Each row is a point on a tangle of strands that fork, close into loops and nearly touch. The rows are in no order.
Two points are linked if the straight distance between their rows is under 84.5. Some points are linked to none.
(1138): [ -1   3  35  17  31  -4  -8  -9  -9  22   2  12 -13   7   3  23 -40  59
 -23 -19   6   9]
(158): [  4  45   4  -9  23  19  13 -13  18   2 -10   7 -20 -41  -2  16  23 -10
  -2  -9   1 -45]
(266): [-26 -14  -4 -20   3   1  26  45  22 -32  31  23 -29  15  10 -17   9 -23
  20  -4   5  21]
(1371): [ -3 -23   8  18 -11 -44   4  15 -19  24 -13 -13  20   4 -10 -25  16  29
 -41 -18  -4  54]
(1200): [-22  19   2  16  -5  28 -19  28  15  16 -19  -5  19   6 -17   9 -11  -1
  23  23  21 -15]
(1282): [  7  25  -1  11  -9  15  -6 -24  13   4  -8  12  34  22  31  13  10  28
  15 -10   2   1]
(142): [ 10   0  -7 -20  28   6   8   8  16   6  -5 -28  16  22  -4  14  -5  27
   3  13   1   2]
(1574): [-27   6   1   5 -28  -2  -9  45  29  10   8 -33  -4  32  18  20  26  14
  -6  20 -19  -3]
(979): [ 30  29 -29  11  10  40  23 -34  15  26 -32  21 -24 -10  34 -10  12  15
  -4  -7  -7 -21]
(1202): [-21  12   2 -29  12 -13 -12   4  37   3   3  15  21  12  31 -18  -2  16
  -8  32 -17 -19]
(1296): [  6   2 -25 -19 -25 -25  -3  41  19 -34 -31  -4 -36  -2   3 -32   0   6
   7  -2  -9  -8]
(2020): [ 37 -21 -16   3  -1  11 -32 -36  -3   6  25 -17  15   3  33 -10 -10  57
  -8   2   2  -1]
(1647): [-11   0 -10  23  -8  39  13  43  38  -3  21  10 -27  -5   0  30  27  10
  29  12  -7 -11]
(1598): [  1  10  27  36  -7  -8  -4  -6   4  -4  -7   7   5  -4  11   1 -18  19
  31  -8  50  -2]
(516): [ 31  18 -28 -13 -14   3   7  -4   5 -24  -2   2  17 -28   0  38  31 -41
  28   3 -12   0]
(1100): [-20 -11   7 -33   5 -60   0   9  -2  -1  20  39  20  -1  -2  -3 -10  16
 -21  -9   7  15]
(1970): [ 11   4  17   3 -13 -22 -44 -54 -18  26  23   9  22  -6  10   5  -4  -1
 -17   1  -3 -38]
(2052): [-31  11   4 -23   2  15 -14  45  15  13  -5 -26 -12 -25 -35  -7  18 -24
  18   1  -7  47]
(1009): [ 35  11 -27  18  -8  23  11  36  17 -16 -23  21  10  17  -7  44  11  -2
 -13 -12  -6   0]
(1958): [-10  -5   1  -5 -33  -3  -9  51  26 -31  21  17 -27  17 -18 -16  -6  11
  42  -8   9  20]
(78): [ 16  -6  27  30  -8  28  -2 -19 -14 -14  15  21  16 -42  -2  14  29  13
  -3  -6 -25  14]
(129): [-25   1  23  29 -24   0  20 -14  -7 -22 -23   6 -12  15 -13 -29   3  24
  13   2 -14 -23]
(1695): [-12   8 -11  21   5   7 -15 -22  14  38 -49 -12   4 -21  22  18  26   4
 -29   0   9  18]
(540): [ 28 -26 -11   9  15  37   4 -26   2   1  35   4   2  10  16  -7 -10 -12
 -32  20 -19 -20]
(1379): [-18   9   8 -34 -12  31  25  28  25   2   5 -24 -23  40   4  13  15 -46
  29  -4 -27  -2]
(2037): [  3  -8  -6 -20  -4 -16 -13  32   5  14  -5  51  -3  -8  13  -3 -12 -10
   6   1  -4 -21]
(251): [-12  26  -9  13  12  55  31   2  25   0   5 -36 -23  20  21   8  20 -34
  46 -15  19   5]
(897): [ -5  20  -7  -3 -29   2 -13  29  34   1 -11   9 -10   8  53 -14  -5 -60
   1  -7  17   4]
(442): [ 23 -32  -9  10   1 -30   1 -28 -14 -11  -3  -3 -10   2  31  10 -43   9
 -13  13  13 -15]
(846): [ 16 -21 -26   8 -18 -15   0 -11   4   7 -22 -34   5  20  29   9 -17  -6
 -11  26  -4 -34]
(27): [  5 -37 -15  -7  29  -2  16 -39 -32   9  -9 -16  16 -18  -9   0 -24  22
  -5  40  -6  22]
(228): [-22  12  -9   6 -31   6  21   7 -12 -27 -37  31 -38  23 -10 -24   1  12
  33 -13  19 -15]
(1605): [  3  -5   6 -19  -8 -25 -16  26  -1  28  -4  14  19  -6   7 -15 -24 -39
 -27  18 -21   0]
(578): [-26 -12 -38 -31  -8  -1   0  38  37 -17  19  -8 -45  -8  20  -3  25 -22
  36   1   8  27]
(1750): [ -7   7  13  -9 -18 -24 -11  -7 -37  -2 -27 -14  37   6 -41  29   4  -9
   6  -4  10 -18]
(1027): [ -6 -17 -36 -27 -22 -13   0 -39 -17 -14 -29  25  26   6   2 -30  35  -3
   1  -4  -7  11]
(230): [ -8  56 -48  12 -18  33  19   2  11 -38  -8   3 -35  25 -18  10  25 -13
  50 -49  15   6]
(1110): [ 32   7  38  22 -11   2  -7   4 -11 -10  -2  41  22 -14  -6   2   0  -8
 -22 -17 -21   8]
(831): [ 11  -6   7   0  33  28  21 -40   6   2 -10   1 -30  34  24  -3 -40  34
 -21  -1 -20 -19]
(1770): [-23   5   0   5  -1 -28  12  31 -21 -18 -18  16  -8 -12 -41  15 -20   2
  25   2  18 -26]
(930): [-18  -7  -2  19   5 -44   4  -8 -29  32  24 -42  26   1 -16 -33 -37  39
 -50   2 -11   1]
(1540): [ 41  20 -27 -19  38  32  27 -22  22   0  -7   9 -27 -33   4  -2   1  -6
 -22   4  -2 -22]
(1092): [ -7  38 -30  -5 -13   1 -26 -10  35 -10   8  26  -3   0  40 -15  27 -38
   9 -21  16  -4]
(1070): [ 12 -13  29  -7  -8  -8 -26  -2   1  31  21   2  15   7  -9  29  12  -9
 -45 -20 -20  -4]
(1315): [  2   0  15  20 -12 -18   7  11 -15   1 -18  53  10   4  -8 -35 -12  16
 -39  -2 -21  15]
(1034): [-14 -12  17  12 -10 -31   8  23  -5  33 -34   6 -11  -8  -5 -13 -36  -5
 -11 -14  28  -7]
(862): [  9  -3  -2  -1 -15 -17   4  38 -15 -32  -9 -12  26   5 -14  -2 -14 -46
  12  14  -2  -6]
(1789): [ 33  11  14  19  19   4   1  -3  -8   2 -15   0  24  -2 -27 -11 -30   8
 -46  30 -38 -18]
(1243): [-17  35 -36  -3 -20  30  26  -5  16 -19  35  -7 -27  22  21   6  26 -17
  64 -27  25   3]
(1157): [ 31 -34  21 -23   4 -17  13  13  11  -5  26 -20 -12 -21  35  11  -3 -23
 -16  -2   7  -2]
(2048): [ -1  11  16  -6  -3  32  19 -31  -5 -23  10   9 -15   2  -5 -29   8 -13
  47 -16  15  -4]
(185): [-21 -20  19  34  -7  32  -1  16  -2  19  25   1  -4  28 -15 -13  14  12
   5 -14  23   0]
(972): [-20  26   1 -18  -3  35  15  11  17 -16   4 -24 -17  32  -2 -15  19 -58
  19 -23  17   7]
(674): [ 21  -4  29  12  -2   7  -5  28 -13 -11  14  -8  25 -38 -26  -7 -18 -33
  19  21   0   2]
(238): [ 26 -34  19  -8 -11 -13 -19 -29 -24  15  39 -15   5  26  13  18  -1 -12
 -23 -17 -12 -31]
(1727): [-12   7  17 -14 -23 -25 -18  31   7 -16  10  35  -2  -6  16 -28 -15   6
  38   2  -4   1]
(337): [-11  12  -9 -39   5  28  37  13  19  -2  -6  10 -30   4  24  43  15 -33
  24   4  -5 -21]
(667): [ -2  33 -15  -6 -12   9 -12  51  18 -37 -15  -4 -44  -3  -3 -11  -6 -10
  40 -12  14  14]
(1947): [ 33   9   7 -17  11  16   5  -3  -2  -2  -3  -5  -8 -25 -21 -40   9 -35
 -10 -26  18 -21]
(690): [ 36  -8 -10 -14  -4 -11 -38 -57 -25   8   7 -38  28  12  19  21  -2  30
   0   8  -4   0]
(1534): [  2  36 -42 -16 -21  41   6   1   9 -33 -22 -23 -38 -14 -20 -24  16 -25
  37  15  -9 -33]
(1854): [  0   9 -24  11  -2  28  11   4   6  -2 -13   2   7  59  29  26 -14 -15
  18   5  33 -13]
(685): [  2 -17 -26   2  33  13  27  -1  26   6   9  28 -25  -2  26  -1   2  -7
 -14   4  38  15]
(1321): [-25 -11   4 -33   1 -51  10   6 -12  23  -2   9 -11  -6  -2 -37  -7  40
   5 -11   5   5]
(2068): [-19 -13   8  23 -36  23   4  41   1 -27  -9  -5   6  22 -26   9  -1   1
  37  24 -25   5]
(762): [-14  26  40  25 -20 -22  15  -7  -1  -1 -30  -6  14  19   2   5  -5  21
 -18  -4 -23 -13]
(276): [-14  22 -16   9 -13  23 -13  13  41 -24   5 -14 -26 -43  -8  -8  51 -14
  20 -18  -9  31]
(1021): [  9   0   7  18  34   4   9  -5  16  20 -27  -4 -14 -15  27  12 -37  41
 -25   1  21  13]
(464): [ 19  12  15   9  -8 -25 -15 -15   2 -10  13 -20  24   1  26 -28 -11  60
   7  15   4 -18]
(1067): [ -2  34 -14  -5  -5 -22   7  39   3 -22 -58  -3   8   3 -15  13  16  18
 -11 -18  -6  31]
(1489): [ -7  -9  21   3  15   6 -14  -7  -2  10  28  26  28  37  -9  37   0 -20
 -26  10  -1   2]
(642): [ 40 -23 -13  11 -13   0   7   5   9 -15  16  30  -5  16  55  10  -9 -25
   0   6  -7  -5]
(1659): [-15  -3  -1 -30  23  -3  17 -37  -8  32 -17   9 -19  25  24   2 -17  49
  -2   0  -5 -11]
(1554): [ -3 -18 -35   9 -21 -10   7  40   2 -23  -3 -23 -47  26 -18 -39  29   2
   1 -12  -1   1]
(1698): [-18  11   7  10 -29 -10  14  10   1 -66 -13 -12   5  22 -10 -26  -5 -12
  42  -6  20  50]
(1867): [ -1  11  -3   3 -26   6 -10  23   6 -12   6  21  22  49  16  -1   0   9
   5  -7  15  -8]
(209): [-16 -10  -8  28  -8  -1   8  68  24  -1  -8   8 -19 -30   2  16  -3  11
  25  19  -9  -6]
(1005): [ -3  -3  15  51   0  -5   9 -36 -11   2 -27  -4  -3  -2  13 -15 -14  -9
  -6  -6  46  11]
(1185): [ -6  -4  -8  10 -34  32  15  17  14 -28  28  36 -30   4  42  10  39  -2
  55 -24 -14  26]
(181): [-32  28 -17 -19 -13  13  -8  42  14 -17 -36   5 -26  -4 -33 -31 -19 -29
  28  20   2   7]
(1235): [ 20   9   9   5  -6  41   8 -11  23  20   6 -15   7 -14  50 -12   0 -17
  13  -1 -16  -3]
(109): [-10   3  14 -13  25 -23   5 -14  -2   0   9  16  15   5  -6  15 -48  35
  15  36   4 -26]
(568): [ 52 -35  -9  11   1   4 -11 -21 -36   9 -14 -20   9  13  24  -3 -58  10
   0  16  -1  12]
(1862): [-33   4  34  -3 -20  22  30 -10  11 -30  -5  11 -11   2 -24 -44  18  -4
  30   1 -13  12]
(565): [ 24  17   7   9  16 -11 -14  22  32  -7  15   4  -5 -42  22  23  20  23
  -4 -16  22  11]
(955): [ 28  22 -29   5  18  12 -23  25  19  11  25  11  14 -15  -3  16  16 -21
 -29  -1  14 -26]
(2083): [ 26  25   6   4  15  33   3 -16  10   9  26  24   2 -18   7  16  -1   4
  11   2 -19 -56]
(1032): [ 27 -11 -23  -2  -1  46  37  -1   5 -24  24   9 -15 -12  14 -13  29 -41
  21  -5 -32   4]
(401): [-41  12  -2  21 -21 -15 -10 -24  11   2   8  -8   5  31  -1   2  48   5
 -29   3   9  -2]
(1322): [  5 -11   3  -6  39  15 -21 -49 -18  20  32  -3   5  18  -3  -1  23  37
 -32 -33  19   3]
(507): [ 16 -15 -23 -13  22  18   1 -64 -31   0   8   7  -5  -6  -2   2 -11  35
  14  23  -3 -40]
(357): [ 10 -26  13   0   6 -26  15  38  -3  14 -18 -31   8 -34   7   6 -33  27
  -7   8 -19  22]
(364): [ 37 -32 -11  15  16 -35  -8  -1 -31 -16  28 -18  19  -5  -5  29 -17  51
 -13   0 -13   7]
(903): [ 17 -34 -30   0  30  23  -1  -9   7  48  16   9  -9  12  33   0   0  21
 -13   7  16  18]
(1440): [  9  43   4 -23  14   9 -18   8  30  14   0  -8  35 -11  -8  13  24 -13
 -29  -2 -23 -22]
(1599): [-15  19  12  23 -26 -15  12  19  -9 -48 -20  34 -17  16 -19 -15  -9 -13
  10 -28  15  21]
(744): [-15 -21  19 -13  -6  13   3  35   2  17  28  -8 -30 -31 -54 -11  22 -17
  40  -5  -4  22]
(214): [-43 -12  15 -14  10 -34  13  12 -17  37 -28   1  -7  -5  -6 -16 -55  36
   1   9  23 -12]
(270): [ 39  -8   0 -21 -10  25   6  -7 -38   8 -26 -25   1   0 -19  -3  17 -31
   6 -21   7 -28]
(1016): [ -6  26  16  17   1  36   5  49  12 -21 -11   0   8  24 -34   8   1   6
  32   2   2  -3]
(1987): [-49  34  26  -4 -27 -37  -5  44 -11  24 -26  -2   4  -5 -39   1 -12 -13
 -10 -16 -11   2]
(2): [-10   8   6 -17 -17 -29 -23  26   7  15 -11 -15   5 -41  -8 -31  18 -26
 -16   4 -26   7]
(1114): [  3 -13   6 -21  24  -9  11   1 -28  12 -21  -4  42  23 -14   7 -55   0
 -37  19 -18  23]
(1130): [ 36 -10   3   6  35  14 -22 -14  -4  11  10   9  -9 -12   4   9 -35  -9
 -64  13 -36 -14]
(811): [ 24  -4   3  31  28  36  19 -11 -20   6 -20   4  -4  23 -11 -13 -46   4
  -4  22  27 -28]
(541): [ -3  15  -8  10 -34   6  26   0   2 -30 -31 -40 -49  -2 -22 -12  13 -11
  33 -10 -11 -25]
(1106): [-50  30 -17 -21 -38  -3 -31  13   8 -27 -32  -1 -29  10 -16 -23  -5 -48
  11   9 -19  38]
(1543): [-37   1  21 -22   5 -29  -4  -6  -6   0  21 -29  24   6 -12  -3  10 -25
   2  26  11  12]
(1891): [-29   1  -6 -22 -33   1  -2  11   0 -30 -15   9  12  22 -20 -21  27 -47
   5  -3  -9  32]
(1259): [ 28  -5 -18   8  35   9 -27 -42 -16   1  -9   5  -3 -29  -6   7 -18  60
 -18  29 -29 -23]
(1775): [-44  -8   6 -26  21 -27  -8   7  21 -25  42 -12  32 -11 -12   9 -15   1
  23  38  12  13]
(1427): [-10 -21  -1  -4  -2 -46  32  20 -18 -35  -9   1  -2  -6 -29  10 -17 -12
  -7   2  -2   9]
(1086): [-33   2  13  15 -20 -13  -1  -8  13  -5  24 -43  -8  26 -18  12  32 -23
   5   9  13 -15]
(1555): [ 34 -28  14  -7  32  11  -4 -44 -45   0  12  19  -4  24   2  10 -20  26
 -25 -17 -36  12]
(577): [ 16 -16 -20 -22  -4  27  -2 -33  -9  -4  -4  19  12   1   7  26   0  16
  36  30  -8 -14]
(1689): [  7  -8  36   9  26  -7 -22 -57 -38   4  -9   9 -12  -3   1  17 -44  47
 -32 -32 -22   2]
(1415): [  4 -30 -31  29  16  17 -16 -25 -10  21  23 -16  10  27   5   6  -2  10
  -9  18  32   5]
(586): [  6  18   8   7  -1 -37  14  12 -15  25 -18 -27  45 -29 -17  -9 -33  -8
 -53   1 -22  27]
(1320): [  3  17  12  -8  28   3  -5 -44  14   1   1 -28 -14 -19   5  27  12  -2
 -16  25  -4 -43]
(872): [ 11  19 -41   9 -16   1   3 -11  -4 -11   0   1 -11  30  26  26  11 -27
  14 -32  32 -31]
(1570): [-41  17  40 -14 -18 -36  -3  23   9   8 -10   4 -17   1 -11 -41  -1 -15
  -5 -41  -1  -9]
(1064): [  0  22  32   3 -11  -5 -21  14   5  -4  -9 -27  35   7   2   6 -17   0
  37   8  26  -2]
(255): [-14 -37  -2 -19  -6 -23   6 -19 -27  35   3  16 -21   4   5   1  11  41
   7  -3  -9 -11]
(1121): [ -7 -22  17 -13  23 -30   0 -17 -18  29   5  16   6 -45  -2  21 -12 -21
  -9   5  15  11]
(1215): [ 15  20 -10   3 -18  41  -6  23  42  15  29  -9 -21   8  43 -27  31 -12
  17 -18  -2 -13]
(113): [  7   8  17  -8   7 -29   4 -19 -30  -5 -27 -13  54  27 -34   1 -10 -15
 -26   7  -8   5]
(403): [  4  47 -45 -11 -48  32 -19   2  -3 -43 -18  -6 -33  10 -22   1  16 -22
  46 -18  -9  -4]
(1359): [ -6 -20   5  10  44 -41 -14 -10 -21  13  32  -9  28   5  -7 -19 -53  44
 -40   7   0  35]
(1334): [ 32  -9   4 -17  32   2   2 -29 -16 -16  21  -6 -11 -23 -12 -47  -2   4
  -2  -1   8 -20]
(1769): [ -4   6  -4  -1  46   0 -64 -37 -29  22  12 -20 -12   0   1 -13 -63  32
 -25 -14  10 -11]
(1963): [  0 -24  -1  12  -6 -26   6   4  -6 -31  14  -1   0   4  -1  26  21  -7
  -5  -5  13  21]
(1096): [  1 -22  29  28 -11   1   3   2  -3  11  14 -40   0  11 -21  21  15  -4
   9 -22  16 -27]
(1504): [ 35  10  -2  36  -4   7   3 -41  -9 -27  -6 -12  16 -27  -3  29  16  15
  -6   3 -13 -14]
(1776): [ -3  12 -10 -15 -24  11 -24  48  23  11  -4 -31 -21 -17   1 -35  12 -44
   4   0 -25  31]
(1839): [-28 -16 -15  -9  30 -26 -36 -32 -26  33   1  14  23   2  11  14 -20  27
 -20  17  29  16]
(1844): [ -3  16  10   7 -43 -19 -11  13 -28 -42  -2   2  12   6 -36   1  22 -58
  18 -12  -6  12]
(1578): [ -7  11  10  32 -14   3   8 -15  -1 -25 -41 -19   4 -21  15 -37  -7 -11
  10  24  12  17]
(405): [ -1   4 -15  -5  11  28  30 -10  13 -17  19  -6  -4 -19  22  28  31 -43
  14  13  -6  11]
(1642): [ -9 -21   6  -7  28   4   8 -32 -12  26  -5  -3 -11   8 -20 -42  33  31
 -22 -33  19  -7]
(1240): [  8   0  18   5   6  37   2   5  12  28  -7  12   0 -16   9 -35  -9 -26
   8  -2  14 -10]
(579): [ -4 -12  16 -24  52  17 -16 -22 -20  13  -1  13  30  32   1  19 -56  29
 -15  22 -15  28]
(1977): [ 17 -33  -9  -4   6  25  20  -6  10 -19  27  35   5  16  22 -18  15 -17
  -9  14 -27   8]
(1367): [-15 -45 -20  21  15  -9 -34 -53 -25  13  19   2  18  24  18  32 -11  24
 -27  22  15  21]
(1332): [ 14  -7   2  12  24  13  -6  -5 -19  -4  -3  28  19  10 -12   2 -42 -34
 -14  31  27 -24]
(1975): [  4 -23   0 -20  28   6  22  -4  -5  22  17  12 -13  34   2  48  -3  -4
  18 -19  27 -19]
(13): [-14  20 -12 -26 -16  -2  10 -17   2 -12 -31  16   1   9   2 -10  12 -25
   2   4  -6  -4]
(1792): [ -5   2  23  -9  38 -31  15 -36  -1   6 -20  -6   1 -31  22  20 -27  28
 -38  -4   6  41]
(1204): [-29  32   6   5  -2  -2 -17  21  57  -2  29   3  -3   9  26   7  19   8
  -4  18  -6  -7]
(1054): [ 11 -48  -2   1  27 -26   2 -21 -46   7  22 -24  17 -13 -12  14 -49  48
 -26  13 -31  30]
(864): [  8 -24 -14   6   5  24  25 -15 -11  16 -21   7  -7 -26  -9  21   3  25
  10  34 -20   4]
(1120): [ -3  -2   4 -31  -7  35  16 -11 -12   2  -1  50  -4 -22 -26  15  32 -11
  39  -4 -26 -15]
(830): [-14   5 -11  21   2   9   4 -13  31  -7 -33  -5  -6 -16  18 -15  20  20
 -17  31  -1  29]
(53): [ 20   4 -16   8   6  -6 -14  -5  11 -11  33  -8   3   9  19  15   2 -26
 -10  -2  37 -40]
(1203): [ 29  12  40 -34   5   7   3 -30  -5 -22  19 -15   4  -2  -3 -21  13  15
  18 -19   7  -9]
(2074): [ -7   7  29 -19  19  -3   5   4  -5  -7  24  29  -2  21 -21  37  18  -9
  19 -34  16 -31]
(1082): [ -5  15 -35 -14  13  14  40   1  40  12  20   1 -38  11  47 -10   4 -23
   4  -7  27 -22]
(4): [ 33  14  17  -1   2  32   2 -31  12  11  22  29  12 -36  33  16  -5 -33
  15  20 -18 -12]
(2003): [-24 -18   9 -11  28   8  -3 -34 -18  26 -13  26 -12 -21 -25 -29  18   9
 -24   3  -8 -25]
(961): [-26  15  42  18 -52 -22   2  15   0   5  -9 -37  18  -1 -11 -17   8  14
  -1 -16 -35   5]
(1152): [ -1  22  23 -37 -10  17 -15   9  -5  10  -4  16  -4  -6 -26  19  16 -10
  42 -17  -8 -25]
(1625): [-24  -6   7  28   8  10  -5  14 -11  24   8  21  35  21 -38 -16  11  26
  -9   0  12  21]
(152): [ 31  -2 -17   5   3  33  24  32  13  -3  21  10  -6  19  19  40  20  10
  14 -18  -5   7]
(1611): [-24  -2  -3 -17  17 -46 -26  -7 -16  23  31  11  37   8 -18  10 -26  49
 -19  13   5  18]
(1140): [ -7  39 -17   3  -5  48 -15  30  50 -16  36   0 -37 -12   0 -32  36 -18
   9  -9   2  11]
(711): [-32  13 -11  16  16 -10  -9 -10   8  29 -21  41   4 -21  15  20  27 -15
 -33 -19  10  17]
(1510): [-13 -22   8 -10  17 -21 -10  25  -9 -16  23   7  16 -13 -13   7 -12  21
   7  42  -6 -17]
(302): [-49  20  11  -1 -34 -42   5  25 -20 -17 -26  -1 -11   5 -64 -18 -22 -10
  25  -1  -5  -7]
(850): [ -3 -14  13 -18  17 -20  21   3  -1  -7   3   6 -11  25   4 -30   4 -15
 -42 -18  -1   2]
(1725): [ -1 -14  12  15   4   6  13 -12   9  18  26  35 -16 -38  -2  27  37   5
  -1 -19 -11 -10]
(1877): [  8  -8  27  -2   3  -5  -9 -49   1   8   2 -49  34  12  30   4 -18   8
 -12  16  -6   0]
(1084): [  9  25   6 -19 -19 -26   0   1  -6 -23 -24  -3  14   3 -23   5  45  21
  13 -40   2  30]
(2088): [ 36 -22   8  20  -3 -26 -16   4  13   6  20  -2  -5 -32  46  10   3   9
 -23  -9  14  16]
(733): [ -1   2  12  -4  31 -26  -5 -42  12  12  -2 -33   0 -22  22  19 -10  17
 -41  29 -13   3]
(1457): [  4 -18  21  40 -12 -30   6  24  -5  40 -14 -19  -6  20   2 -18 -32  -4
 -36  -8  -7 -16]
(1876): [ -9 -21   1  13  -2 -20  11  34  13  23  -6 -12 -18 -11  14  27   3  39
  17   8  -4  22]
(948): [  1  -8 -20   1  19  41   2  -9 -12  35  35  10   3  16  25  43   4 -19
  31  -8  43 -13]
(933): [-10 -13 -28  13 -24  -3   7   5  11 -31  24  41  -9   0  18  31  34 -11
  21  -7  10  29]
(958): [-25 -17 -33 -22  -5  15   3  31 -11  11  -1  31 -27  -6 -25 -17  45  18
  12  -7 -21 -15]
(1959): [-23  -9   8  25 -41 -29  -4  36  -3  11  -6 -43  13  18 -12   1  15   0
  -6  15 -13  27]
(808): [  6 -13   3 -15  -7 -21   4   3  -5 -10 -15  -1 -21 -45  -9 -19  15   2
  34 -20  12   3]
(459): [-14   0  -9   3   4 -67  -6  -6 -12  18  -3 -30  27 -31 -17 -34 -34   4
 -42  30 -14   7]
(661): [ 41 -15   2   2   3 -20  19  -3 -21   3 -21 -42  12 -15   4  -4 -61  24
 -14   5   2  33]
(1594): [  4   2 -38  13 -26  36  -5  18  -7   2 -18   0 -19  -5 -38   3  39   4
  20  -4 -13  -3]
(369): [ -1  -5  28 -18  24 -20 -38 -38 -32  33  17 -15  -6 -24   6  -8 -53  55
 -25  -8 -18 -10]
(1066): [ 15  -9  -7 -36 -22   0 -14  34  15 -10   6 -14 -14   5  19 -13   3 -72
   1 -23  -8  11]
(1910): [ -1  24 -12  16 -38  -7 -15  23  13  -9 -11 -10 -14 -25 -10   7  35  12
  16  10 -18  21]
(171): [-13   4 -14  18 -19   5  -7  10  17   4 -13 -14  27  17   5  14 -17 -11
  -2  48 -17 -27]
(587): [  4 -26  10  27  -7 -11  -4  36 -13 -14  29   6  25 -23 -33 -27   4  -5
   5  18  21  28]
(1422): [  7 -11   0  13   0   9  16   0 -11  -7  -8  23 -14 -14 -35  15 -19 -34
   5  10  16 -41]
(151): [ 24 -35   2 -25  17 -30  -6  11 -27  13   4 -24   8 -23  -3  24 -10 -24
   1  -5   8  -2]
(328): [  4  20  12  11  31  25 -14 -43 -13   4  22  17  22  22   8  20   0  15
 -16 -12  11   5]
(760): [ 36 -24  -3 -44  27 -19  -2   2 -25   3  -3   3  24  -6 -17   4 -26   7
 -31   1 -22  -3]
(1703): [ -4 -29 -14  -5 -19 -37  15 -31 -17 -30   0 -19  20  -7  -5 -17  29 -15
 -14  -1 -11  27]
(1417): [-28  -8   1   1   7  57  19  -8  11  25  13  -8   8  38  33  14  14 -20
  23  -6  25  -3]
(293): [ 28   0 -27   4  20  37  -5 -30  -5  27  15 -30  -1  -3  14 -23  22   7
  14 -15  12 -39]
(815): [  9 -21  11  26  -2   6  -3 -12 -17  23  -9  11  25   0  -4 -27   6  31
 -31   1  -1  28]
(600): [ -5  42  24   6   4   3 -12   3  18  -8   3  -2  22  -7 -34 -12  24 -21
 -26  -3  -1   7]
(167): [  0  -8 -25  -2  -1 -43  -5  21   0   6 -40  -2  13 -22 -14  -7   8  25
 -30 -12  12  40]
(613): [  2  23  -6  29 -10   3  12  31  28 -14 -21  35 -14  -1  -4  38  19 -37
 -28 -21  -1   5]

A piece is all that can be reached along the links. How many separate loops has the piece of each point below (a circle has one, a figure eight two, a Y none), and how many tips (points with one link)?
(1504) => loops 0, tips 5
(1769) => loops 0, tips 8
(1359) => loops 0, tips 6
(1970) => loops 0, tips 8
(1016) => loops 0, tips 3
(2037) => loops 1, tips 8
(1157) => loops 0, tips 4

Name the points in between on the shortest way along the links from the first point to the second, in order.
(830) / (357) => (1578), (1005), (1598), (1064), (1200), (171), (846), (442), (568), (661)
(276) / (2020) => (1140), (1215), (1235), (4), (2083), (158), (1320), (733), (1877), (690)
(1504) / (1510) => (78), (1110), (1315), (815), (1625), (185), (1096), (1086), (1543), (1775)
(1130) / (1854) => (540), (1977), (1032), (405), (337), (1379), (972), (251), (1417)
(587) / (2037) => (674), (862), (1844), (1891), (1106), (181), (667), (1958), (1727)
(1379) / (1970) => (972), (251), (1417), (1854), (1867), (1282), (328), (1489), (1070), (238)
